Each row is a point on a landscape with many valleys, with its height.
From any point a ball rolls to the lowest of the 2 points nearest to it. It stops when none of these is lower. Distance is the straight distance between rows; heights are no part of it.
nal h=23.7: [-14  15 -23   5  15  -8   5  -1   9  24  -2 -22  10   3 -10  -9 -12  13
 -20 -12  -5   0  31  23  50]
zanob h=50.6: [-17   1 -10 -17 -12  12  -9   3  17 -29  10 -17 -36   2  16  31 -11 -11
 -17  -6  18 -14   3 -15  26]
dob h=38.1: [-10  -7  27   5 -17  22   5 -37  10  -6  -3 -12   0  20  -2  18  16  15
 -20   6  21   5   7  30 -11]
lof h=69.3: [ 13  17  -7   1  17 -14  18   8   8   3 -25  12  21  25 -30 -12  -1  -4
  14  -8 -15  16  11  22  32]
Pezon h=52.1: [ 45 -26  14 -31   8   3 -24  -1 -13 -25  24  15   3  -8   9   6   1 -13
  16  15  41  16 -25 -45  14]
rager h=42.1: [-17 -19 -19   4  12   7   3 -15  37 -12 -33   5  -5 -25   0 -37 -22   4
 -10  29  -4  -8 -25   7  -6]
rim h=57.7: [  4  31 -28  38  42 -15  11  52  -3  22  25  -4 -20  20 -11  -6  39  -5
  31  -4 -26 -14  26  17  17]
gokav h=73.6: [ -4 -16  -1   4  -3   5  23 -66  10  13 -11 -16  -1  29   5  11  10  -7
   2   9   8  11 -24  -8  15]
Vevob h=10.7: [  2  36  29  13  18  -7  27  35   2  14 -24  23  -8  14 -21 -10   5 -23
  18  19 -40  -1  10  26  33]
Nesit h=85.3: [ -7 -30  18  25  -6   5 -12 -35 -23 -29   2  -5  29  -8  -2  27   7 -21
   0 -32  -6   4 -19 -18 -28]
Volu h=26.7: [-15   7 -29  47   4  11   8 -28 -16  -7  29 -24  16  11  26  15  24  20
   6 -40   1 -30  34 -12 -14]
Tabol h=49.8: [-11 -31   1 -18 -10  26  -4  -8  12 -14  -9 -27 -17  22 -17  19   0  -2
  -4  -2  34 -12 -22  13  -2]
vave h=69.1: [ 32  18  -5 -22 -38 -26   6  42 -13 -31 -14  -2   4 -38 -16  -3   3  21
  20  27 -24  18  -7 -17  22]
Fani h=15.1: [-16  25  22   4  13   4  29  -4  -3  24   3  35  21  13   3   0   6 -35
  12   3 -30   5  14  12  -3]
sisir h=73.9: [ -4  31 -13  24  -1  -2   4  28 -11   7 -10  -3  11 -29 -33  -9  19  10
   6  13 -35  32  23  13  40]
lat h=52.9: [-27 -11  -1  18 -22   8   5 -39  24 -42 -14 -28  -4  17  13  25   1  -7
  -3 -10  13 -22 -33  -5 -17]
sodu h=73.7: [ -2  19  17   0 -39   0 -12  35 -21  -3 -46 -19   4 -39 -21  -6 -18  22
   6  17  -3   7  13 -15  41]
dimom h=68.8: [  4 -19 -15   2   6  22   4  10 -12   0  16  10  10  -3 -33  16  29 -10
   6  -5 -11  30  20  21  -9]
sanu h=35.1: [-25  -5  18   2  15   7  16 -15  16  16 -12  12   5  19   5 -18   9  -2
  17  35  -2  21 -55   9 -25]
veg h=34.7: [ 10  -1 -36  17  21 -15  28  60  -3   5  18 -10   0 -13  12   4  22   8
  21  12 -40 -23  39  11  16]
Mifo h=86.6: [-14 -13  16  46 -16  -1 -12 -13 -21 -17  24 -10  20 -18   8  37   4 -19
  -2 -40 -15 -18   5 -25 -26]
gode h=51.5: [-22  25 -13   3  17  -2   7 -11 -27  16  45 -13 -18   0   0  -4   7  -2
  -5 -31  -4   4  13   2 -10]
diz h=18.3: [ 26 -11  20 -17 -13  21 -30 -14  30  -1   1  -3 -12  19  16  11   0   6
  -1  25  59   8 -11 -43  15]
girur h=28.1: [ -7  25 -28   8  14 -11   8  16 -10  29  19 -21   2 -15  14  -8   2  11
 -16   0  -4 -31  30  13  46]
rupu h=59.2: [ 10   5 -30  27  10 -34 -12 -21   1  24  -5  12  13 -20  -1 -43  -8  12
 -34  -2   3  -8   5  -2  -7]
Sut h=31.3: [ 39 -12   5 -17 -27   7 -25  -1 -19 -20  -5  11  -6   5  19  41   2 -15
 -11 -21   6  -7  35  -8  -3]
kene h=66.9: [  8  23  -5  10  34 -14  -9  13  25   3 -11  26  18  33 -35  -7  17 -19
  43 -15 -22  30  12   4  33]
nota h=49.7: [  1  -1   9 -32 -17   9 -23  13  -8  22   3   0  16 -15  -1  19  -1   2
 -11   4   2  23  15   4  25]
dolo h=56.3: [  6   3 -28  16   2 -37  -5   9   3  16 -14  14  37  -2 -22 -22 -10   5
 -17 -12   4   5   3   5   2]
pazi h=35.4: [-13 -32  -8   0   5  20  -2 -44  29 -16 -30  15 -20 -10  34  -8  -6  -7
  -7  25  -5  -1 -27   0 -29]
Porem h=49.4: [-21   5   7   3   7  10  -3 -24  -8  -8  46  -2 -26 -17  23  10  -6  -2
  -9 -20   3   0  22 -29 -16]
Koso h=47.3: [ -2 -13  13 -12  18  13   0 -17   8 -15  38   7 -26 -39  -4 -18 -14  -1
 -10   3   5   7  17 -14 -13]
rima h=73.2: [-13   4  21  -7  -9 -15  -7  21   2   9 -15  -1 -11 -25  -8  -3 -25  18
 -34  16   3   7   1  -5  43]
besiv h=23.5: [ -2 -12 -15  27  25  25  -4 -20 -31 -21  30 -16  14 -10  40  12  25  25
   1 -38  11 -40  49  -9  -9]
Ped h=29.5: [-11  27 -29  -3 -10 -20  13   4  17   0  -7   1  10  19 -15  -9   6   1
  -2  -1  16  -1 -30  11   6]
kudam h=59.6: [  6  11  16 -17  11 -17  12  34 -10  10  -3   1   7   6 -31  -3  10 -34
  15  13  -1  -1 -42  28   6]
zusud h=44.3: [ -6  -9  12  -3  14  21 -21 -37   6 -14  26  -8 -51 -23  10 -18  -5   4
  -8  -2  10   9  -5  -7 -45]
Losu h=76.4: [-20  25 -10  19 -18  -3   1  26  -3   9 -29 -15  39 -29 -38 -15   0  16
  30   7 -15  36  14 -14  35]
rupe h=40.0: [ -4  12  21  11 -25  18 -20 -23   6 -17  16  -2   1   3  14  15   9  21
 -23 -15  28 -12  32  13 -33]
nure h=44.0: [ 29  -7  36 -43 -11   1 -24  26  -8 -14  24   0   2 -18  -7  10   1   6
   7  12  33  12 -11   1  -5]
Zike h=45.7: [-26  -3 -28  -8  13  21  12 -26  14 -18  -8  -3  -7   8  21 -12 -21  -7
 -14 -12   4 -36   4  15  -5]
Tadoz h=41.1: [-22 -15 -19  15  12   8  -2 -59  16 -13 -26  -9 -12  -2  48  -1 -16 -22
 -13  -3 -12 -29 -16  11 -22]
mulo h=20.1: [-10  -8 -10  17  30   2  16   3 -22  -4  38  -1  24  -7  43  12  24  26
   1 -18  -4 -24  52  12  -7]
nepi h=89.7: [ -5  12  -8  31 -24  29  -4  11 -27 -23  34 -28   0 -23  10  38  27 -13
  26 -34 -22 -37  21  -9 -19]
viro h=36.1: [  5 -33  28  11 -18  26 -15 -45 -12 -11 -12   1   5  19  10  25  20  16
 -15   8  27  12 -14   1  -5]
boso h=65.1: [ 16   9  18 -33 -15 -29 -11   4  19 -15   9   2   5  -3   2  -5 -15  -1
 -15   5  40 -19 -24   2  -8]
nad h=5.2: [-15  -6   2  57  -4  33 -11 -25 -29   1  13 -19 -28   1   6   7  12  -1
  -6 -35  -6 -40   3 -17 -37]
vun h=19.7: [-19  10   7  41 -17  15 -20   8 -11 -29  11 -13  -2   0  40  36   6   2
 -11 -32   2 -52  19 -15 -15]
mufas h=64.1: [  6  -2   4  10  27   7 -15  22   1  20 -21  32  38  33 -31  -7  26  -9
  34   2  -7  43  -6  14  10]
Lopal h=25.9: [  1  18 -14  -8  -6 -29   0 -19   7  -2  -7   0  19   3  -2 -26   1  24
 -13  14  26  14 -46  -3  12]
detek h=45.4: [  2 -14 -29 -13   1   0   6  -1 -12  -2  28  -3   5 -23 -14  22  14 -43
  11  -5 -11  10   0 -13  16]
Ronup h=55.3: [ -7  12   4  13 -21  10  -6 -28  -5 -49   6 -33  -9   2   2  24   3  -8
  -6 -35  18 -37  -7   4 -10]
Ruzu h=82.2: [ -8 -17   1 -27   1  12   2 -12 -11 -12   3   4  17  26   2  -5  -2  25
  17   0  22  22 -37  -2 -12]
Pon h=26.5: [ 21 -38   8 -29   9   2 -21 -40  26 -13 -21  16  16 -10  38 -25 -30  23
  10  24  15  15 -24 -20 -22]
toda h=78.5: [-21  25   9  13  10   5   1   5   3  21 -26  -2  38  -7 -39 -42  -7   9
  31   6  -4  27 -17  -2  16]
Sodoz h=48.1: [  9 -18   3  12 -14 -23 -21 -21  10   4   9  16  -6  -4  12   1  13 -10
 -15  19  28   2 -41 -28 -40]
kipas h=27.4: [-22 -11  15  -5  -6  14  -5  -4  15 -10  -1  31  10 -13  14  -2   3   0
 -18  27  10   8 -15  -3 -22]
Merek h=42.4: [ -2 -13  23   8 -19   4 -14  33 -22  -2 -36  18   7 -27 -28 -32 -19  35
   0  20  11  18 -16 -27   1]
turov h=36.4: [ 32  -3  16 -13  -3  -6 -17  -4 -20   5   5   9 -15 -11 -24  -9   7  15
 -35   8  28   8   0  12  12]
Kofog h=42.8: [ 14   1  42 -32 -13  15 -38  14  -1 -12   7  12  -4  12  13   4  -9  15
  -4   6  50   5 -20  -8 -24]
ridov h=66.6: [ -9 -29 -11   2  18  18  -6  -4   3  13  -3   9  31  14 -28  -4  17   3
  13   1   7  45 -10   7  -8]
nabe h=37.4: [  7 -22  -9 -38  -6   4  26  14   2  13  -8   0  16  23 -21   0 -14  -8
  33   2   4   9 -25 -15  13]
nire h=33.6: [ -7  32 -27 -30 -14   2   1  15  -3 -24   0   5   6 -10  -1  -7  -1  -8
  -5  -4  11 -19 -10  21   4]
lolom h=20.7: [ 31 -23   0 -13   7   3 -35 -28  43  -8 -34  -9  -6 -36  19 -45 -29  32
  17  38  25  14 -26 -17   1]
Doro h=66.2: [  6 -14  27 -21  -4 -18 -18 -35  20  -8   2 -15   2  -1  19  -6 -17  -2
 -15   3  32  -9 -27   9 -29]
geki h=44.8: [  2 -25  27   8   1  24 -25 -44 -14 -37  -2 -15 -41  -7  12   7  -7 -12
   5 -19   7   1 -43 -38 -34]
guna h=56.9: [ -3  13   8   2  17 -25  18  16 -10  15  13  -8  -8  24 -17  16  10 -43
   6 -10 -13  -3  -9  24  10]
nanu h=74.9: [-13  22   9   7   2 -30   6  36 -27  11 -20  -5 -11 -14 -23  -6 -13   6
 -12   4 -25  26 -12  -1  50]
Dag h=63.7: [ 14  45 -22  -6  -3 -13  -2  43 -15  -5   0   7  15  -9 -16 -12  20   2
  23  -2 -49  30  19  27  -8]
ruda h=20.0: [ 25   7  15 -40 -31  11  -8  -9   0 -18   7  -3 -20  21  11  24   3  18
   7   6  39  10  -4 -27  23]
dazif h=31.9: [ 32  16  18 -21 -29 -19  20  45  -7  17 -13 -16  14   1 -42 -10   0  26
  43  17 -18  23  -5   5  13]
lesas h=48.6: [-21  -5 -14  -6 -11  -4  21  42  14   7  10  -6 -26  -2  -7  26  -1  -3
   0  14 -28  15   8  -9  26]
mabo h=17.1: [-15  -1  -2  -3   7   6  10  15   1 -18  30  17  11 -16  34  12  -4  17
  -9  -9  -9 -14  54   6 -13]
peg h=40.3: [  3   8  -5 -31  -6   5  26   3   1  23 -23   0   2  17 -24 -23 -27 -10
   9  -4   4 -16 -16   6  12]
Zivu h=26.6: [-11  -3 -34  20   8 -11  -9  47   9  -1  32   1   1 -16  25   9  13   2
 -12   2  12 -45  19  -1 -12]
Zevif h=21.9: [ 38  10  -1 -63 -35   1  -2  14 -16 -14  -1   2 -11  12   6  19  -7   5
  18   1   6   6  -7 -19  14]
Vapi h=51.6: [ 14   6 -11 -22 -27 -11 -13  19  -8  37 -17  -1  37   6 -11  13   2  15
   3   4  -6  34  10   1  34]
Bula h=70.1: [-19  15  -9  31  -2  -2  10  31 -12  11 -31  -9  20 -33 -10 -29 -27  17
   1   0 -21 -24  43  -3  31]
Gefis h=13.8: [-25   8   1  20  11  -6  15   1  11  22  20  15  15   2  29 -11  -9  15
 -16  -1  -5 -21  31   9 -29]
luki h=61.2: [  6  -4   8  -3  21  -5  21 -13   2   5  27  -4  -2 -23  13 -17 -13 -15
 -13   5   4 -52  23  21  -4]
Veb h=48.5: [-19   1 -20  -6   0  26  -3 -24  39 -32   8 -11 -33  -2  21  -2 -15  -7
  -9   1  24 -28  -2 -17  -7]
Tudut h=15.2: [-13 -25  -7  31   4  10 -18 -26  -1 -18   2 -14 -23   0  12  10   4  -8
 -25 -17  11 -21  -4  -2 -32]
divel h=76.7: [ -8  41  -7   8   4 -27  26  42 -17  23   4  -4 -25   1   1  -3  -9  12
  -3   1 -41   4  21   3  35]
kinir h=30.6: [  0 -12 -48  21  32 -25  22  56   0   6  21 -15   1  -8  18   1  17  18
   6   1  -3 -46  21   0  18]
tase h=63.8: [  2 -27  -3  -3   1  16 -16  14  -3  39 -24  15   5  10 -24 -14 -11  -5
 -18   1  14  -5  -3  12 -14]
Maf h=67.8: [ -1  19 -24   7 -14   1   1  59  -1  -6 -23   2   8 -23  -2 -12  -9  17
  -2   8 -25 -27  32  18  12]
dev h=66.1: [ -3  16  13  30  46  -9 -10 -30  15  28 -25   3  -6  20 -14 -40  10 -14
  -6  10 -10  12 -22  46  -5]
gos h=27.7: [ 20  20  17   1 -14 -17  32  36  -1   7 -15  -7  12 -15 -44 -15  -7   7
  27   9 -32   6  26  17  14]
Teduz h=83.9: [-11 -19   5   1   2   9   4 -16 -16 -28  -4   9  42  16  -1  25   6 -19
  13 -30  -7  14   1  17 -27]
Daz h=52.6: [-30   1 -13  -6   8   6  14 -19  16 -11  13 -14 -16  -5   3  14   1  -7
 -22   9  -1   5  -3   0  38]
zel h=65.8: [  1  -1 -17   2 -12   3   2  40   4  15 -22  29  10   4  -4  -7 -12  -1
 -19   4  -4 -28  17  16 -12]
Tufon h=42.3: [-10   9 -10 -14 -15  -4  13 -11  -5  -7  18 -22   8  24 -10  32  27  -2
  19  -8   8  31 -23  -6  19]
nav h=48.3: [ 29  -4   4 -11 -13 -12  10  31 -21  26 -19  29  12  32 -22   5  11  -8
   9   6  -2   7 -15  11 -12]
nir h=76.3: [-18  -5   5   6  13  -6  16 -39  23  45  -5 -24 -33  17   7 -13 -17 -11
 -10   7  -8  -4 -17   9  -6]
subez h=39.7: [ 14  -8 -13   9  18 -13  18  50   4  -5  -5  -8   2  -4 -12  12   8  -7
   4  10 -47  -2  40  38  23]
sabin h=70.7: [ 22   9  -2  -8 -26  -8   5  19  -6 -38 -16  11   9 -36 -27 -23   0  38
   8  22  14  16  -6 -24  27]
sud h=38.9: [-14  -9   2  12  -5   9  -6   6   8   5 -27  21 -10 -37 -17 -42 -26  23
  -8  25   0  15 -16 -43  -1]
fina h=41.6: [  0  11  25 -19 -37  24 -37  -3  -5 -17   5  -4  12  14  12  27   7  14
  -1 -20  40   6   0  -3 -28]
kap h=71.2: [ 13  -1 -20  -2   7  -1   4  23  -6   1   4   1  15 -14 -34  11  27  -7
  11   8 -28  43  15  20  29]
nuto h=30.5: [ 10 -19   6   0   5  12 -23 -23  20 -28 -13  34  -8 -10  22 -10  -4  -1
 -26  19  25  -1  -3  -9 -28]
ner h=55.2: [  8  16 -28  32  21   0  18  38 -11  28   7  16 -15  40  -9   2  26 -10
  19 -15 -23 -17  30  15  -8]
zuz h=40.9: [-11 -23  15  -4   8  11  -9 -45  -1 -20   3  -9 -41  -7  15  -4   2   5
   0   5   5  20 -45  -7 -41]
Zot h=35.2: [-16  13 -15  17  -5   3   4   7  14   2 -10  21 -20 -38   3 -34 -24   9
 -19  22  -2 -14   4 -48  22]
Neken h=87.6: [-11   0  -2   9  -8 -14  -4  -5  -6  -2  32  -8  24 -10  13  25   4 -28
  -4 -24   3 -17  10  -2 -24]
kiga h=62.7: [  4  -2  -4 -10  14   8 -11  14  15   4  11  -4   4 -23  17 -18 -28  -2
 -20  -1  20 -59  35  13   6]
tepi h=34.9: [ 19   5  12 -34 -10  -8  27  31   2  17   2 -11  21  36 -23   5   1   6
  55  11  -7  21 -23   0  19]
dof h=23.1: [-21  -6  -6  28   5   1 -17  38 -12 -11  26 -18  -2  -8  55  44  18  -9
  -5 -10   5 -57  17 -10  -7]
delo h=66.3: [ -3  -4 -11  23  39 -19 -12 -41   0  33 -28   0 -20   4  17 -31  -5  -4
 -19   2 -23  15 -22  41 -17]
nem h=51.4: [ -9  -5  25 -20 -14  30 -12  -2 -25   5   7  12  -5  -4   1  29  20   0
 -13  11   8  26  -4   6  10]
Petu h=50.7: [-14 -16   8 -11 -12  19 -12 -41  40 -42 -12 -22 -21   6  31  14  -9  -4
   8  11  30  -9 -37 -25 -12]
bet h=33.9: [ -7 -34  -2  -6  26 -35  -4 -31  25   4 -12  -8   2  -5  11 -16 -27  12
 -13   4  -8  27 -24   6 -14]
vos h=41.4: [ -1  -2 -19 -29   3  -3  18  22  -1   6  11  -1   9 -24 -24  -2 -12 -29
  20  -1 -18   3  -7  -7  17]
safam h=24.9: [ 25   9 -11 -45 -30  -4   9  21  -9   1 -12   5 -13   7  12  20  -9  -2
   2   3 -35   5  23  -4  16]
muzo h=74.8: [-11 -19   5   3  15   1  23 -30  17  35 -22  -5 -11  30  -9  -5  -4  -6
  -3  25  -3  19 -29  -2  24]
paral h=33.8: [ 34  -4   1 -19 -18  -1 -20  20 -10 -13   2  18  -4  -2  -3  13   6   4
 -23  -4  16  -7  26  15  -7]
tufo h=31.6: [ 12  17 -20  -6  -2   6  -7   2  -8  18  31  -8 -10 -17  29   8   4  -8
 -12  -5  11 -41  40 -13  27]
vasog h=59.5: [  5  -9  27   6  10   5  -4 -31  -4   4  23 -17 -11  -8  31  -3 -19 -13
 -16 -18  16 -57  30   6 -30]
bire h=46.5: [-30  -5  -7  -5   1 -17  18  31  23  13  -6  -2  -9  21 -18  10 -13   7
  -1   4 -10  29 -18 -14  19]
fasem h=61.1: [  8 -13   1   5  22  10   2   1   9  42 -33  14  15  40 -41 -32  -4  -6
  18  -3   5  11 -10  13  -8]
gesi h=47.5: [  2 -23  17 -39  -7  16  12  15   4  -8  -8  -4  -8   6 -20  13 -16   3
  -6   4  11   3   4  23  13]
fizi h=13.2: [ 11  13   7 -11  -1   4 -13 -49  44 -12   0   5 -15 -14  32 -19 -20  16
 -19  18  23   8  12 -31   5]
Neke h=39.0: [  4 -20  -4  13  27 -30  14 -35  23  17 -23  -6  -1 -13 -11 -41 -13  14
   9  21 -17  35 -31   0   0]
vofo h=88.6: [ -6  19  -2  20 -14 -11  15  14 -11  -1  37 -29  15   4  11  40  21 -28
  30 -28 -29 -21  23   3 -21]
bofo h=46.3: [ 18 -10   9   4 -20 -19   6   1  -5  19  -4  37   2  15 -10  -3   9   5
 -18  19  19   1 -25  -9 -25]
sofu h=53.0: [ -2  14  27 -17 -13   8   9  -4 -38 -12  11   3 -13   8   1  30  23 -17
  -2  -4  -6  12 -16  19  -1]
pom h=91.0: [ -2   8  -2  12   1  55 -21  16 -22 -28  31 -20 -16 -21  36  27  24  -4
  19 -23   8 -48  41 -12 -11]
kabad h=54.1: [  4  20 -11  -6   2 -13  21  29 -11  30  18 -18 -21  14   3  25  11 -36
  19  -5 -47  -2  16   7  20]
tasam h=62.4: [ -8  -1 -19  14  22 -17 -24 -25  -3  31 -12   6 -21 -18  16 -39 -18   7
 -32   2  -6  -2 -18   8 -17]
sezu h=50.5: [ 12  -7 -11 -11 -24   2   4  30  -9  16   6   8  -4  19 -15  23  11 -18
  12 -11  -5  -4   7   5 -29]
Suke h=22.3: [  7   5 -20 -15 -20  -3  -5 -29   8  -2  -2  -2 -14  18   0   6   9  13
 -20   7  35   6 -21 -20  24]
Bof h=47.8: [  7 -25   8 -12   6  12 -15 -27 -27 -23  12  -1 -37   4   0  10 -11 -16
  -9 -32  12   4 -16 -29 -19]
Fofor h=72.0: [ -2  17   6   8 -20  -5 -15  26  -4  15 -28  -2   2 -40  -1 -13 -28  11
 -23  13  -3 -18  32 -16  48]
Zule h=34.1: [ 12  22  -1   7  14  22 -15 -20   3 -17  29  -9 -25 -11  46   5   1 -17
 -11  -8  28 -50  34 -23  10]
Sipig h=71.9: [ 30   2  21 -36  -1  10  -5   1 -11 -34   9  23  -1 -23 -13 -26  -6  38
   4  18  27  26 -11 -20  12]
Gabip h=67.2: [ 11 -26  35   0 -20 -14   7 -45   7   2  -4 -14  25  19   8  15   1 -13
   4   3  23 -15 -30   0 -28]
Kelo h=44.6: [-17   9 -15  -2   5 -32  21   5  17  10  12 -12   5  29 -11  24   0  -5
   5 -16 -12  31   5  -2  27]
Kinez h=14.4: [-15   2   8  50 -14  44 -23 -14 -12 -38  11 -22 -11 -17  12  18  -1   6
  -2 -42  -6 -43   8 -29 -14]
nalo h=66.0: [ 23  27 -20 -28 -27 -10 -11  42  -6 -16  17   3  -4 -24  -2   4  12  12
   5   3 -26  14  24  12 -17]
vobuf h=39.3: [ 16 -16  17  -1  11   2 -25 -19 -12  -1   4  -4 -22  -6  -5  -2   1  -8
 -44  -1  26 -16   1  30  -5]
Zur h=38.6: [-23 -10  19  17  11  -3   2 -37  19   7  -9   5   7  12  16  -8   9   0
  -5  13  -7  24 -26  27 -44]
golu h=44.7: [  3  -1  20  -3 -25 -11  -2  35  -2  27  -4  30  -1 -12 -20 -14 -11  23
 -12  16   5  15  -4 -20 -17]
Lar h=58.2: [ -5   2 -17  28  21  11  12  21   6  30 -13  30  -3  28 -32 -21   8 -21
   9   1 -12  -6   4  12 -18]
papav h=50.1: [  6  -2  -4   3  -3 -35 -23 -22  28  15   7   8   2 -28  15 -27  -7   2
 -12  17  16   9 -35 -19 -35]
kedub h=16.2: [ 34  18  18 -18   3   9 -30 -12  41  -9  -3   5  -4  -6  13 -15 -18   5
  -8  20  48  21  10 -45  23]
rep h=30.0: [-13  -1  19  10  16   6  17 -15  13  16 -39  26   3  -4  -3 -49  -8   7
   6  36 -19  12 -36  14 -28]
busun h=19.8: [ 23  28  33  14   8 -21  15  56   1   9 -37  -2  -6   4 -33 -12  -6 -18
  39  15 -57   1  25  20  26]
bemad h=31.7: [-10   6 -26  13  -2  -3  10 -13  25  15  20   2 -21 -16   5 -16  -5   6
 -18  12   9 -18   8 -25   5]
mizi h=53.7: [ 14  -4 -10  -2 -10 -28 -11  26 -12  24 -34   9  48  11 -25 -13 -10  19
   5  -4   6  24  -9  -6  21]
rifa h=72.4: [ 14 -14  18  10   4   2  36 -51  -8  11  -7  -2   5  47 -16  17  20 -25
  21  -5  -1   9 -18  -2   8]
vugi h=18.1: [-13   2 -28  21  32   1   5  -4   3  15  13 -22  22  25   5  10  11   3
  -1 -29  -7  -8  47  35  22]
Ses h=27.8: [ -9 -14 -24  23   6  -4   5  -1   7  27  16  -3 -14  13 -10   2   7  -2
 -17  -8   5 -10  15   0  -9]
diput h=53.6: [-14  21  18  11  -6   4  10 -16 -41   1  27 -10 -22  10  -1  22  13 -15
  -7 -34  -8  -4  -2   6 -17]
zezil h=62.5: [ -5  17  26   7  43 -16   4   7   7   4  -8  11   7  21 -32 -25   5 -26
  14   2  -6  10 -27  35   6]
ludam h=28.5: [ 23  -8  -7 -17 -33   1  -2   4 -29   9 -16  17  10  18  24  44   7 -22
  -3 -13 -29   2  25  -5  -4]
tona h=29.9: [  5 -45   7 -21  16 -26   2 -17  16 -17 -19   2  16   1  22 -27 -35  40
   5  22   7  24 -43 -11   0]
Ves h=67.5: [ 24   7  -8 -28 -23  -8  12  36 -11 -27   5  17  -8 -21 -17  10  18  16
   9  19 -25  32   2   1   3]
geti h=19.1: [-15  19  26  15  27  -9  25  -2  -1  28 -24  30   6   7  -6 -25 -11 -16
 -13  18 -26   2  -4  15  16]
pudo h=71.1: [ 24   4   1  -9  14  -7  31 -24  -4   7  -3   5  10  43 -26  12  12 -23
  24 -19 -12  17  12  16  22]
Viti h=81.4: [ -9  -3   1 -21   7   3  16  -1  -6   1  -2   0  25  30   2 -31 -19  48
  30  17  10  26 -47 -11  15]
mideb h=39.8: [  3   8 -10 -17 -35  12  -1 -20 -28 -24   7 -11  13   9   5  42  18 -12
  21 -32  -6  16  -7 -18   4]
gobub h=80.3: [-16  -8  -6  -7   7   8   2  -3   9  29 -13   2  17   1 -23 -39 -12  23
  21  12   7  31 -38 -20  -4]
div h=57.8: [  1 -11   7  25   7   5   3 -32  -9 -20  25 -41 -14  -4  18  11  -8 -13
  -2 -35  10 -65  13  -3 -15]
sokiv h=60.9: [ 10  31 -14  19  20 -30  13  49  -5   8  18   9  -6   2 -24  -7  18  -9
  26  -4 -47  22  24  13   7]
gaz h=51.3: [  0  -5 -22  -9 -12  -2   8  34  -7   3  27 -17 -31 -11  24  40  10 -23
   5   7 -37 -14  25 -14  13]
zatov h=33.7: [ 17 -23  29  15  -4  18 -25 -49   5 -43 -10   7 -11  -1  21  17   9   0
 -21   6  28   2  -7 -10 -19]
vifa h=82.9: [ -9 -16   7 -23   8  19   1 -10 -28 -22  -7   2  37  38  -2  18   5   6
  27 -25   6  34 -19  17 -13]
Vifif h=41.9: [-22 -10  30  24  -1  -7 -12 -57   3 -11 -11 -15  -7   5  31   8  -1  15
  -8 -12 -13  22 -20  17 -51]
miv h=36.8: [ -2  22 -22 -34 -18  14 -15  -6 -15 -16  12  10   7  -9   7  10  11 -14
   3 -12  15   6 -11 -11   4]
sakiv h=22.8: [-26  19 -15  40  11  -9   1 -16  -9   4  17 -30  25  32  13  26  12  -3
  11 -53 -11 -11  30  10  -5]
vato h=44.5: [  1  -6  10 -19   6   0   8  47   4  -5 -20 -11   7  -1 -24   9 -10  -3
  -1   5 -21   5  12  49  21]
takab h=10.0: [-13  23   3  15   7 -15  23  21   4  31  18  19  20  -8  -2 -16  -5  -3
   0   2 -19  -8  26   6  -6]
noviz h=24.0: [-24  -2  18  -1   7  11  26  -5  10   7 -13  32  -2  -5   5 -17 -14  -2
 -20  27 -17   0  -8   9  -7]
meka h=64.0: [  4   9  15 -20   0  -5 -20   8  23  -7  -5   7  -8 -13  15 -23 -35   1
 -28   1  30 -32   8   5 -10]
vusot h=52.8: [ 18  -3 -26  10   1  -6   9  51 -21  13  13   4 -22  24   0  19  18 -14
  16 -16 -37 -11  31  18 -32]
kis h=22.5: [-28 -15 -10  34  12  12   5 -20  12  -1  -6 -17   0  30  -3  13  13 -11
  -8 -15   0  -5   2  24 -20]
nek h=50.4: [ 13 -23   1 -29  13   3 -11  -6 -17 -14  13  21 -19 -21  -4  -5 -10 -15
  -9   1  17  16 -22 -34   8]
Reb h=13.9: [ 14  -4   8 -11  -7  16 -10 -36  34  -3 -18  11   3 -27   1 -36 -12  27
  -9  36  22   8  -2 -15   6]

Where does a ball stop that starts at each point below?
zezil -> fizi
turov -> fizi
mideb -> fizi
vofo -> mufas
nure -> takab
golu -> nad
gesi -> nad

Call two points neighbours if one is among the 2 nearest of the other. Go from one point of each pair to the other, from neighbour to neighbour, staying as low as possible. Name the highest point that can't be avoided.
zuz, takab -> Vifif
Vevob, takab -> geti
Vevob, vugi -> Volu
nota, nad -> diput

For each start below, name every point that the ball comes to, in order.
nepi -> vofo Neken Mifo Nesit Teduz vifa Ruzu Viti gobub toda Losu sisir kap dimom ridov mufas
dev -> zezil kudam guna kabad gaz lesas bire Kelo Tufon mideb miv nire Ped Lopal Suke ruda diz kedub fizi
Pezon -> nure Kofog fina rupe dob viro zatov nuto kipas noviz geti Fani takab
